Each row is a point on a tangle of strands that fork, close into loops and nearly touch. The rows are in no order.
Points whose rows are less than 105 apart are linked; no others are. Some points are linked to none.
k_886: [44, 4, -5, 44, 18, 56, 41, 35, 10, -4, 25, 58, -7, -15, 10, -23, 10, -39, -39, -19, -11, -11, 28]
k_918: [-17, 7, -1, 14, -39, -7, 20, 13, 37, -18, 10, -29, 24, -1, -11, -38, -14, -30, 58, -2, -34, -24, -54]
k_761: [-14, -6, -17, 12, 24, 56, 22, 16, -6, -40, 7, 22, -15, -40, 24, -38, -1, -22, 0, 76, -13, -47, 38]
k_80: [-4, -8, 12, 17, -43, -4, 16, 30, -48, -11, -14, 13, -15, 6, -13, 49, 6, -24, -26, -65, -48, -39, 21]
k_319: [15, 22, -1, 15, 27, 54, -3, -30, 23, 26, 42, 25, 17, 8, 26, -14, -22, -15, -39, -23, -2, 2, -55]
k_769: [-42, -60, 30, -11, -26, 25, 38, 42, 4, 18, 7, 45, -39, 26, -11, 31, 10, -24, -8, -6, 28, 4, 45]
k_511: [-28, 20, -24, -6, -21, 27, -50, -10, -23, -4, 20, -66, 56, 11, -38, 22, -2, 33, 19, 8, -46, 2, -28]
k_794: [-17, 10, -26, 0, 33, 4, 13, -19, 23, 37, 42, 23, -48, -5, 28, -1, 21, -25, -33, -18, 52, 12, 28]
k_19: [-26, 18, -21, 27, 3, 65, 20, -3, 30, 11, 60, 39, -35, -45, 23, -18, 15, -13, -9, 12, 35, 32, 66]
k_21: [-59, -18, -6, -17, 9, -25, 16, -28, -29, 23, 31, 42, 3, 17, 52, 41, -26, 14, 4, -63, 32, -15, 21]
k_348: [42, 65, -11, 17, -42, -4, 58, 83, -38, 17, 36, 35, -1, -31, -53, -47, 44, -13, 24, -12, -9, 7, 3]
k_844: [23, 32, -14, 40, -33, 2, 47, 25, -4, -9, 66, 18, 5, -37, -27, -41, 11, -46, 32, -27, -34, 13, -13]
k_572: [-2, 7, -13, 33, -55, 8, 8, 25, -1, -24, -1, 2, 8, 9, -12, -5, 12, -19, 31, -31, -50, -14, -62]
k_834: [-16, -29, -2, -11, 21, -7, 16, 27, 3, 22, 5, 4, 28, -6, 2, 26, 65, -13, -3, 32, 5, 50, 13]
k_758: [-36, -44, -2, -11, -33, -29, -2, 13, -42, -10, -16, 19, -12, 37, -10, 64, -10, 9, -20, -25, -5, -16, 72]
k_166: [-1, -50, 21, -22, -12, 13, 22, 26, -8, -25, -31, 22, 8, 17, -11, -10, -15, -24, 6, 18, -3, -13, -17]
k_759: [12, 11, 36, 40, -44, -15, 35, 76, 0, -4, -30, 33, 8, -42, -5, 7, 38, -59, 10, 40, -1, 24, 2]
k_327: [-47, -27, -31, -2, -42, -15, -26, 45, -24, 5, 3, 25, -8, 42, -24, 68, 25, 17, -30, -2, 3, 26, 81]
k_127: [21, 13, 22, 10, -49, 14, 42, 72, -14, -6, 9, 49, -33, -30, -41, -47, 4, -51, -22, 29, 23, 11, 26]
k_755: [-14, -17, 37, -3, -31, 44, 55, 52, 1, 14, 18, 38, -52, -16, -23, -13, 5, -42, -18, 24, 35, 18, 48]
k_406: [7, -22, -7, -29, 56, -32, -32, -39, 18, 26, -7, 13, 8, 18, 28, 29, 40, 32, -3, -2, 13, 18, -12]
k_752: [27, 33, 16, 7, 58, -50, 4, -19, -4, 19, -26, -59, 24, 23, 6, -23, -53, 32, -19, -44, 10, -29, -27]
k_329: [20, 8, -1, 29, -1, -29, 21, 1, 8, 5, -12, -5, -29, -17, -5, 33, 31, -42, -33, -46, -29, 19, 18]
k_46: [-13, -3, -28, -20, 58, -43, -39, -22, 7, 55, 2, 22, -33, 71, 46, 28, 35, 29, 20, -14, 25, 28, 8]
k_981: [13, 6, -22, -12, 10, 30, -30, -32, -29, -3, -13, -69, 1, 27, -33, 29, -64, 81, 36, 13, -7, -10, 36]
k_603: [19, 17, 20, -16, -10, -10, -21, -28, -5, 6, -36, -68, -36, -2, -54, 32, 1, 14, 24, 10, -46, -2, -34]
k_967: [34, 45, 43, -5, 46, -9, -20, -47, 11, 13, 38, -19, 47, 11, 5, -27, -22, 29, 16, -12, -32, -40, -80]
k_187: [-44, -49, 9, -18, -22, -20, -12, 22, -12, 28, 12, 56, -30, 64, 22, 79, 9, 24, 2, -49, -1, -20, 64]
k_707: [-46, -9, -32, 6, -40, 22, -36, 26, -24, 1, -21, -23, 9, 38, -29, 54, 18, 12, -46, 3, -8, 32, 38]
k_333: [40, 25, -23, 22, 32, 25, 14, 4, 12, 4, 78, 20, 32, -28, -12, -45, 17, -35, -47, -9, -13, 21, 5]
k_588: [45, 47, -1, 20, -6, -9, -49, -14, -36, -33, -26, -110, 11, 6, -17, -10, -22, 90, 37, 0, -21, -49, -2]
k_632: [37, 37, 8, -4, 9, -26, -37, -12, 27, -15, 47, -11, 26, 22, -17, -40, 8, -2, -7, -10, -50, -42, -82]
k_507: [17, 27, 7, -7, -18, -9, -31, -14, -38, -14, -32, -97, -15, 16, -48, -1, -27, 42, 41, 6, -22, -26, -30]
k_519: [-3, -9, 17, 18, -47, -4, 40, 52, -43, -6, 19, 32, -7, -23, -41, -10, 19, -45, -9, -17, -9, 4, 10]
k_180: [13, -3, 1, -58, -6, -7, 22, 6, -16, 7, 9, 14, -37, -15, -13, 28, -23, -8, -1, -6, -20, -11, -38]
k_920: [11, 25, -17, 32, -84, -15, -31, 19, -58, -34, -36, -10, -12, -17, -39, 45, 14, -16, 12, 26, -48, -9, 14]
k_617: [-25, 25, 2, 18, 73, 0, 27, -23, 15, 48, 0, 28, -1, 58, 75, -24, -53, 19, -17, 4, 74, -45, 37]
k_178: [9, -17, 6, -19, -8, -20, -20, -12, 4, 13, -37, -41, -42, 22, -57, 48, 7, 10, -12, 13, -20, 36, 13]
k_634: [15, 21, 7, -17, -30, 15, 28, 3, 11, -27, -1, 6, -51, -27, 2, -44, -6, -43, 44, 31, -1, -51, -51]
k_489: [-12, -1, -1, -3, 37, 1, -40, -49, -14, 38, -6, -3, 15, 43, 26, 6, -25, 56, -18, -39, 42, 17, -38]
k_434: [40, 25, -32, 44, -18, 32, 40, 25, -22, -24, 71, 46, 2, -42, -1, -61, 24, -32, 33, 27, -13, -26, -4]
k_741: [-46, -23, 3, 23, -52, -7, 22, 20, -5, -15, -23, 4, 26, -18, 13, 41, 16, -23, 16, -30, -22, 25, 26]
k_937: [-53, -30, 2, -22, 7, 10, 5, -4, -12, 33, -19, -27, -16, 48, -1, 41, -19, 45, 33, -28, 23, 23, 14]
k_715: [19, 1, 6, -12, -42, -17, -30, 16, 21, -26, 5, 6, 23, -12, -32, -5, 3, -22, -17, 7, -39, 27, -43]
k_172: [-12, -21, 14, -29, 27, -9, -24, -23, 13, 26, 0, -26, 30, 1, -5, 42, 54, 27, 2, 34, -6, 36, -13]
k_164: [-36, -7, -5, 0, 30, -27, 40, -27, -7, 9, 19, 25, 10, 0, 53, -4, -41, -27, -7, -44, 38, -40, 36]
k_535: [27, -9, 24, -13, 8, -25, -54, -36, -10, -34, -3, -34, 59, 15, -21, -6, -26, 63, 16, 3, -33, -15, -36]
k_893: [-62, -17, -24, -9, 20, -21, -19, -22, -38, 42, 3, 10, -6, 62, 28, 31, -17, 47, 17, -46, 33, 11, 32]
k_805: [-10, 1, -8, 30, 28, 7, -8, -37, -49, 14, -21, 32, 28, 19, 40, 29, -16, 8, -23, -62, -10, -13, -23]
k_712: [16, 52, -27, 30, 41, 60, 5, -10, 4, 16, 68, 41, 24, -31, 36, -27, 10, -24, -45, -2, -9, -3, -23]
k_947: [6, 17, -10, 0, -19, 18, 32, 17, -26, 11, 55, 49, -37, -66, 1, -15, 30, -30, -32, -3, 31, 20, 20]
k_76: [50, 41, 13, 18, -10, 15, -5, 7, 56, -22, 53, 21, 14, -67, -9, -42, 54, -22, 6, 46, -25, 22, -8]
k_63: [-26, 30, -22, 3, 25, 43, -5, -25, 17, -6, 49, -9, -14, -37, 14, -50, -16, -29, -25, 40, 35, -11, 13]
k_720: [24, 12, -12, 15, -8, 25, 6, -11, 45, -30, 35, 32, 24, -45, 21, -33, 4, -33, 2, 11, -22, 10, -27]
k_700: [20, -11, -17, 3, -70, 13, -72, -27, -30, -46, -26, -10, 27, -4, -27, 11, -13, 29, 25, 35, -53, -5, -17]
k_343: [-19, -29, -15, -11, 25, -47, -22, 13, 15, 36, -15, 32, -44, 75, 17, 15, 54, -9, 12, -16, 18, 29, 43]
k_177: [19, 19, -1, -8, 71, 40, -16, -10, 42, 4, 0, -12, -10, 14, 21, -44, -10, -2, -50, 47, 30, -52, -6]
k_550: [9, 28, 2, 35, -90, -2, 7, 78, -38, -14, -14, 12, 2, -20, -43, 34, 27, -10, 9, 17, -56, 16, -15]
k_503: [-2, -4, -11, -13, -25, -9, -47, -25, 7, 6, -49, -71, -23, 42, -53, 30, -24, 36, 5, 43, 7, 26, 55]
k_336: [3, -59, 7, 5, 18, 43, 7, -23, 39, -5, -11, 34, 11, 6, 20, 1, 7, -4, 6, 6, 12, 30, -8]
k_291: [-18, -37, -14, -37, -3, -35, -57, -4, 26, 16, -30, -12, -12, 72, -27, 24, 0, 41, -9, 22, 18, 46, 20]
k_620: [-12, -41, 18, -18, 28, 25, 36, 40, 6, 6, -8, 25, -16, 43, -9, 8, -12, -27, -22, -5, 15, -12, 28]
k_344: [-28, -3, 3, -9, 26, 20, 47, 26, -10, -23, 0, 22, -7, -29, 52, -4, 14, -38, -1, 35, 25, -66, 48]
k_622: [18, 6, 21, -9, 0, -6, -6, -17, -17, -12, -12, -32, 7, 20, -5, -46, -10, 23, 33, -11, -6, -35, -84]
k_122: [-28, -17, -7, -4, -4, -31, -1, -15, -45, -1, -51, -19, -1, -2, 39, 67, 10, 31, 14, -61, -4, -20, 35]
k_631: [4, -27, 15, 11, -45, -8, 34, 41, -7, 7, 21, 52, 12, -33, -32, 10, 13, -26, 2, 38, 14, 74, 28]
k_37: [14, -11, 35, -17, 16, 2, -18, -1, 22, -17, -45, -18, 9, 10, 2, -46, 25, -13, -20, 12, 22, -5, -51]
k_388: [1, -28, -23, 16, 48, 46, 2, -5, 13, -25, 5, 52, -41, -25, 34, -11, -9, 8, -29, 68, -14, -31, 66]
k_377: [-7, 6, 0, -32, 10, 24, -59, -50, -27, 6, 24, -58, 29, 12, -44, 30, -26, 60, 16, 15, -20, 10, -1]
k_640: [17, 22, 3, -8, -47, -22, 4, 72, 27, -11, 23, 19, 18, -27, -44, -5, 7, -34, -20, 58, -30, 29, -23]
k_678: [38, -16, 12, -27, 26, -15, 22, -20, 24, 2, 5, 29, -36, -34, 3, 0, 19, -36, -7, 34, 0, 0, -2]
k_717: [9, 2, 2, -31, -24, 9, -6, -2, -42, -4, -25, -25, -47, 15, -44, 26, -26, 2, 5, -23, -37, -16, -44]
k_982: [-50, -3, -23, -4, -35, 22, -31, 4, -36, -10, 1, -41, 33, 19, -38, 18, -15, 0, -16, -9, -10, 23, 0]
k_983: [-28, -25, 2, 12, -19, -1, 30, 12, -5, -23, -4, 25, 23, -37, 38, 1, 23, -51, 10, -20, 8, 2, 6]
k_874: [-6, -8, 25, 5, -37, -16, 2, 33, -24, 15, 5, 5, 31, -31, -52, 39, 20, -13, 8, 63, -20, 64, -9]
k_723: [18, 16, 15, 24, 50, 3, 5, -35, -10, 16, -30, 5, 39, 9, 57, 2, -20, 12, 1, -41, -13, -25, -54]
k_655: [38, -14, -13, 13, -22, 2, -57, -47, -27, -44, -47, -30, 39, 8, 3, 12, -27, 61, 27, -3, -49, -29, -5]
k_469: [14, 23, -30, 11, -25, 2, 40, 21, -1, -15, 76, 20, -6, -11, -3, -52, 19, -42, 44, 34, -18, -51, -50]
k_988: [12, -8, 12, -36, 79, 7, 46, -13, 16, 17, 13, -15, 8, -6, 26, -22, -31, 12, 27, 35, 26, -29, -1]
k_823: [32, -23, -17, 11, -37, 9, -34, -6, -24, -24, -31, 14, 6, 8, -20, 55, 3, 13, -15, -16, -62, 15, 11]
k_292: [-14, -32, 31, -9, 28, 18, 33, -19, 6, 11, -16, -24, -26, 7, -18, -39, -21, -34, 19, 2, 46, 10, -1]
k_819: [3, 3, 18, 16, 9, 16, 37, 28, 10, 16, 11, 42, -22, 2, 44, 39, 19, -25, -41, -60, 0, -39, 33]
k_528: [30, 16, 37, 8, 36, 36, -17, -22, 55, -8, 1, -23, 22, -5, 13, -49, 40, -20, -11, 18, -7, -13, -51]
k_742: [13, -7, -32, 4, -22, 7, -49, -33, -34, -28, -59, -27, 9, 16, -16, 36, -6, 31, 1, -3, -27, -11, 41]
k_571: [-52, -21, -14, -22, -46, -14, -35, -11, 5, -3, -9, -11, -1, 19, -26, 9, -26, 0, -25, -22, 22, 41, 3]
k_849: [59, 71, -7, 29, -34, 6, 16, 57, 32, -17, 43, 33, -6, -81, -32, -60, 33, -8, 4, 71, -16, 22, 24]
k_913: [7, -3, -41, 8, -33, -2, -22, 15, -4, -3, 16, 23, 6, -16, -22, 52, 13, 12, -40, -19, -56, 51, 14]
k_185: [41, 25, 51, -1, 43, -38, -42, -52, 10, -12, 24, -42, 62, 0, 2, -19, -34, 86, 22, -30, -21, -13, -43]
k_938: [-28, 7, -12, -11, 20, -32, 10, -43, 3, 10, -9, -11, 27, -15, 58, 31, -29, 50, 21, -59, 19, 7, -12]
k_275: [5, 1, -12, 17, -76, -10, -54, -25, -47, -46, -76, -23, 3, -13, -20, 41, 4, 4, 3, 38, -7, -8, 43]
k_544: [-1, 9, -15, 12, 43, -23, -37, -14, -59, 13, -23, -50, 20, 31, 23, 21, -40, 108, 3, -23, 31, -19, 20]
k_803: [10, 15, -7, -33, -15, 20, 19, 53, 24, 0, 30, 6, -8, -17, -18, -14, -2, -36, -30, 33, -4, -1, -29]
k_582: [1, 11, 4, -27, 84, -5, 26, -20, 16, 55, 17, 9, -4, 39, 31, -5, -38, 16, -8, 8, 54, -30, 2]
k_30: [-33, -23, -14, 10, 16, -63, -12, -38, 11, 6, -28, -33, 13, 18, 12, 22, 12, 10, 1, -41, 15, 26, 39]
k_914: [-12, -27, -18, 2, 59, 4, 29, 25, 31, 32, 12, 14, 29, 32, 29, 30, 35, -11, -14, 6, 14, 13, 27]
k_509: [2, -19, 18, -27, -43, -11, -55, -15, 6, -23, -49, -24, 23, -7, -29, 37, 2, 39, 25, 44, -29, 30, -15]
k_808: [-19, -20, -6, -17, 37, -39, -3, 8, 27, -2, -23, -21, 37, 16, 39, -42, -30, 24, -16, -12, 64, -3, 11]
k_656: [65, 56, -13, 28, -1, 34, 58, 66, -40, 8, 26, 62, 4, -48, -30, -58, 45, 0, 13, -7, -3, -15, 50]
k_516: [-28, -12, 7, -3, -43, -13, 6, 17, -63, -17, -52, -20, -2, -4, 9, 51, 21, -4, 9, -27, -37, -42, 11]
k_435: [3, 18, -3, -49, 29, 28, -1, 24, 40, 2, 14, -9, -6, -12, 8, -30, 9, -16, -47, 72, 25, -27, -13]
k_880: [10, 6, 15, -6, 63, -64, -2, 1, 12, 10, -15, -50, 37, 12, 29, -26, -26, 73, -14, -22, 44, -9, -5]
k_865: [7, -4, 34, 14, 25, -35, -30, -12, -12, -10, -53, -89, 19, 0, -6, -3, 10, 89, 21, -16, 26, 26, 4]
k_694: [18, 11, 33, 24, 68, 30, 0, -41, 49, 4, -14, -27, 30, 13, 37, -49, -2, 6, 0, -7, 28, -22, -22]
k_131: [6, -4, 18, -24, 3, -20, 28, 19, 38, -17, -28, -40, 27, 2, 0, -8, -21, -1, 32, -3, -21, -18, -32]
k_204: [1, -3, -11, -25, 18, 0, -16, 4, 14, 6, -24, -17, 3, 28, 6, 27, -31, 27, -26, -29, -13, -5, -20]
k_157: [-4, 4, 11, -38, 5, -4, -41, -49, -8, 13, 34, -28, 13, -13, -21, 6, -11, 27, 11, 1, -14, 20, -55]
k_782: [7, -10, -15, 0, -3, -6, -7, -4, 15, -9, 25, 34, 31, -24, 2, 9, 7, -15, -29, -20, -23, 39, -15]
k_829: [-2, -15, 8, 17, 38, 63, 26, -34, 28, 1, 0, -5, -49, -9, 10, -41, -26, -39, 14, 11, 32, -15, 23]
k_926: [14, -2, 18, -10, -2, -2, 30, -10, -11, -10, -24, -11, -43, 3, -4, -33, -22, -27, 38, -27, -12, -43, -56]
k_349: [-10, -40, -7, -6, 11, 56, 13, 5, 32, -21, -5, 63, -24, -1, 40, -13, -14, -14, -19, 36, 37, -19, 45]
k_73: [-13, -27, 27, 20, -5, -8, 37, 5, 24, 1, -18, -18, -11, -3, -26, -10, 6, -58, 12, 6, 7, 31, 10]
k_580: [-21, 11, -25, -14, 46, -14, -9, -18, 23, 56, 27, 50, -53, 37, 68, 18, 36, -5, 1, -22, 41, 3, 15]
k_433: [5, 16, 1, -26, -47, -34, 3, 24, -16, -1, 13, 48, -31, -53, -3, 7, 36, -31, -42, 4, 17, 35, -8]
k_429: [-57, -24, 1, 3, -67, -39, -8, 4, 12, 13, -19, 6, -22, 8, -20, 46, -5, -8, 5, -15, 23, 66, 38]
k_168: [19, 3, 40, -39, -5, -54, -34, -29, 40, -24, -8, -25, 45, -10, -12, -17, -1, 31, 13, 23, -10, 7, -32]
k_727: [-24, -8, -35, 16, 7, -22, -48, -52, -24, 12, -7, -32, 14, 31, -26, 30, 6, 8, -22, -32, -3, 36, 38]
k_750: [46, 44, -27, 25, 13, 34, 6, 10, 9, -38, 30, 42, -41, -46, 23, -46, -5, -31, -33, 23, -30, -54, 21]
k_851: [-39, 14, -34, -2, 27, 33, -3, -29, 39, 14, 47, 18, -55, -21, 44, -24, -9, -9, -16, 26, 48, -1, 55]
k_229: [17, -20, 4, -23, -2, -39, -70, -38, 21, 7, -30, -34, -4, 37, -42, 37, 3, 72, 17, 38, -1, 39, 42]
k_65: [8, 17, -4, 6, 17, -15, -30, -24, -43, 4, -21, -54, 29, 26, 4, -9, -59, 67, 3, -46, -8, -24, -13]
k_839: [3, -3, 9, -15, 43, 15, 31, 9, 52, -14, 6, -32, 33, -10, 16, -41, -10, -20, 37, 36, -4, -33, -23]
k_729: [-52, -29, -17, -25, 7, -23, -5, 1, 22, 5, 7, 23, 3, 35, 35, -14, -9, 0, -30, -24, 58, 2, 27]
k_17: [34, 20, -21, 18, 49, 39, 9, -14, 19, -9, 13, 32, -25, -9, 35, -28, -30, -30, -52, 20, 2, -42, 14]
k_139: [-10, -21, 27, 18, -44, -14, 23, 14, -39, -5, -20, -10, -28, 1, -53, 11, -6, -55, 10, -13, -18, 15, 3]
k_831: [-47, -33, -13, -11, -17, -7, 8, 7, -12, 3, 21, 39, 17, -2, 18, 10, 22, -27, -23, -22, 39, 29, 36]
k_672: [-16, -36, -15, -7, -16, 34, 21, 9, -53, 2, 36, 31, 10, 23, -20, 31, -34, -8, -14, -46, -25, 0, 2]
k_601: [-13, -12, 24, -20, 11, -38, -16, -28, 23, 23, -43, -56, -10, -2, 17, 12, 17, 62, 42, -8, 41, 45, -1]
k_548: [5, 24, -14, 27, -38, -24, -27, -27, -4, -20, -23, -47, 2, 6, -23, -3, -7, -10, 30, -42, -58, -20, -50]
k_355: [-18, -9, -15, 23, 35, -42, 5, -22, 4, 30, -13, 2, -19, 26, 15, 36, 32, -20, -27, -59, 5, 20, 30]
k_996: [43, 47, -21, 29, -30, -22, 45, 72, 32, -19, 47, 24, 3, -39, -27, -47, 19, -40, 22, 64, -32, -16, 3]
k_642: [-27, 8, -1, -13, 22, -19, 39, -28, -5, -9, 8, 1, 28, -27, 53, -12, -37, -12, 31, -40, 22, -26, -25]
k_308: [-14, -13, 5, -6, 36, -19, 17, -38, 54, 17, -15, -11, 3, -10, 53, 4, 3, 42, 37, -30, 39, 25, -3]
k_8: [-3, -6, 16, 25, 81, 11, -7, -47, 31, 34, -10, -12, 14, 32, 42, -54, -13, 20, -3, -7, 80, 9, 2]
k_630: [-18, -3, -10, -22, 34, -41, -9, -12, -48, 14, -37, -47, 5, 16, 18, 48, -2, 62, 8, -18, 24, -16, 20]
k_59: [-2, -6, 7, -13, -22, 7, -8, 16, 24, -41, -34, 6, 14, -14, 22, -64, 7, -39, -15, 37, 37, -23, -32]
k_392: [-7, 17, 15, 32, -75, -53, -36, 11, -37, -14, -56, -20, -8, -18, -60, 32, -9, -38, 2, 38, -22, 21, -4]
k_54: [-30, -9, -10, -8, 1, 31, -3, -8, -32, 11, -33, -52, -16, 40, -5, 47, -62, 76, 32, -41, 12, -9, 37]
k_69: [6, -14, 28, 14, -40, 2, 42, 60, -64, 6, 27, 41, 1, -2, -26, 25, 22, -20, -36, -71, -19, -15, 49]
k_991: [32, 23, -4, 16, -29, -13, 21, 30, 6, -23, 41, 31, -4, -40, -10, -47, 34, -41, 53, 96, -21, -31, -32]
k_912: [6, -38, 0, -4, -10, 35, 3, 27, -35, -10, 9, 22, 31, 31, -33, -7, -22, -17, -2, -9, -37, -2, -36]
k_966: [-13, -28, -3, -41, 10, -29, -12, 14, 38, 32, -18, 13, -42, 41, -4, 15, 33, 5, -20, 25, 34, 35, 9]
k_664: [13, 24, -10, 22, 0, -22, -10, -33, 9, 1, -5, -45, -4, 0, -31, 13, 6, -30, -22, -50, -48, 16, -21]
k_638: [-18, -45, -2, -10, 15, 31, -30, -23, 9, 12, -14, 12, 32, 24, 22, -6, -8, 26, 9, -23, 28, 37, -31]
k_368: [-15, -6, 9, 15, 54, 31, 4, -45, 34, 26, -16, 1, -58, 24, 32, -43, -6, -9, -10, -12, 75, -6, 21]
k_316: [13, 12, 20, 27, -63, -8, 4, 62, 14, -9, -39, 14, 6, -31, -11, 37, 37, -24, -7, 10, -32, 51, -7]
k_203: [29, 36, -16, 12, -3, 15, 2, -3, 41, -49, 17, 8, -36, -31, 18, -65, -7, -35, 16, 42, -25, -62, -27]
k_212: [-9, -47, 24, -29, -33, 25, 22, 38, 30, -24, -27, 57, -18, -7, 24, -7, -15, -20, -3, 30, 25, -2, 12]
k_74: [-4, 16, 8, -19, 48, 25, -5, -53, 2, 41, 25, -11, 5, 3, 16, -7, -19, 17, -8, -19, 15, 4, -56]
k_310: [-6, 7, 8, 10, -13, 18, 1, 15, 49, -15, -9, 13, -27, -47, 10, -30, 28, -39, -18, 75, 30, 23, 12]
k_87: [-10, -3, 12, -2, -56, 9, -9, 3, -14, -3, -28, -21, 11, -16, -39, 50, 13, -4, 31, 37, -44, 35, -21]
k_386: [-13, -12, 5, -50, -27, -15, 7, -5, -30, 17, 2, 33, -49, -22, -6, 47, 14, -3, -23, 9, 16, 35, -17]
k_789: [41, 26, 29, -3, 44, -20, 22, 10, 3, -13, -1, -45, 18, 7, 23, -61, -45, 28, 32, -6, 13, -58, -64]
k_738: [40, 46, -14, 3, -2, 35, 50, 38, -36, 11, 46, 42, -29, -76, -23, -47, 31, -5, -17, 14, 20, 20, 59]
k_986: [17, 29, 5, 35, 41, 7, 28, -8, 14, -3, -3, -8, 31, 12, 40, -43, -33, -11, 39, -23, -15, -61, -58]
k_658: [29, 19, 2, 32, -32, 5, 12, -12, 24, -11, 73, 5, 21, -22, -36, -37, 17, -32, 53, 2, -48, 14, -55]

A fork is a point with three links, a tip a point with one. Leave the first point through the second and follow the links. Name the first fork or tip that comes.
k_808; k_880: k_519
k_658; k_844: k_782
k_516; k_122: k_741
k_329; k_664: k_617
k_865; k_601: k_377
k_803; k_435: k_805
k_617; k_582: k_727
k_782; k_720: k_658

How many points has the smallest loop of links through each point below? Write - if it is on no loop.
k_80: -
k_794: -
k_469: -

A piece is all that can be reached along the links. How many separate loops has the piece of each point below (a circle has one, a figure eight two, a Y none), and how many tips (points with one link)?
k_178: loops 0, tips 5
k_938: loops 0, tips 5
k_805: loops 0, tips 7
k_8: loops 0, tips 4
k_839: loops 0, tips 2
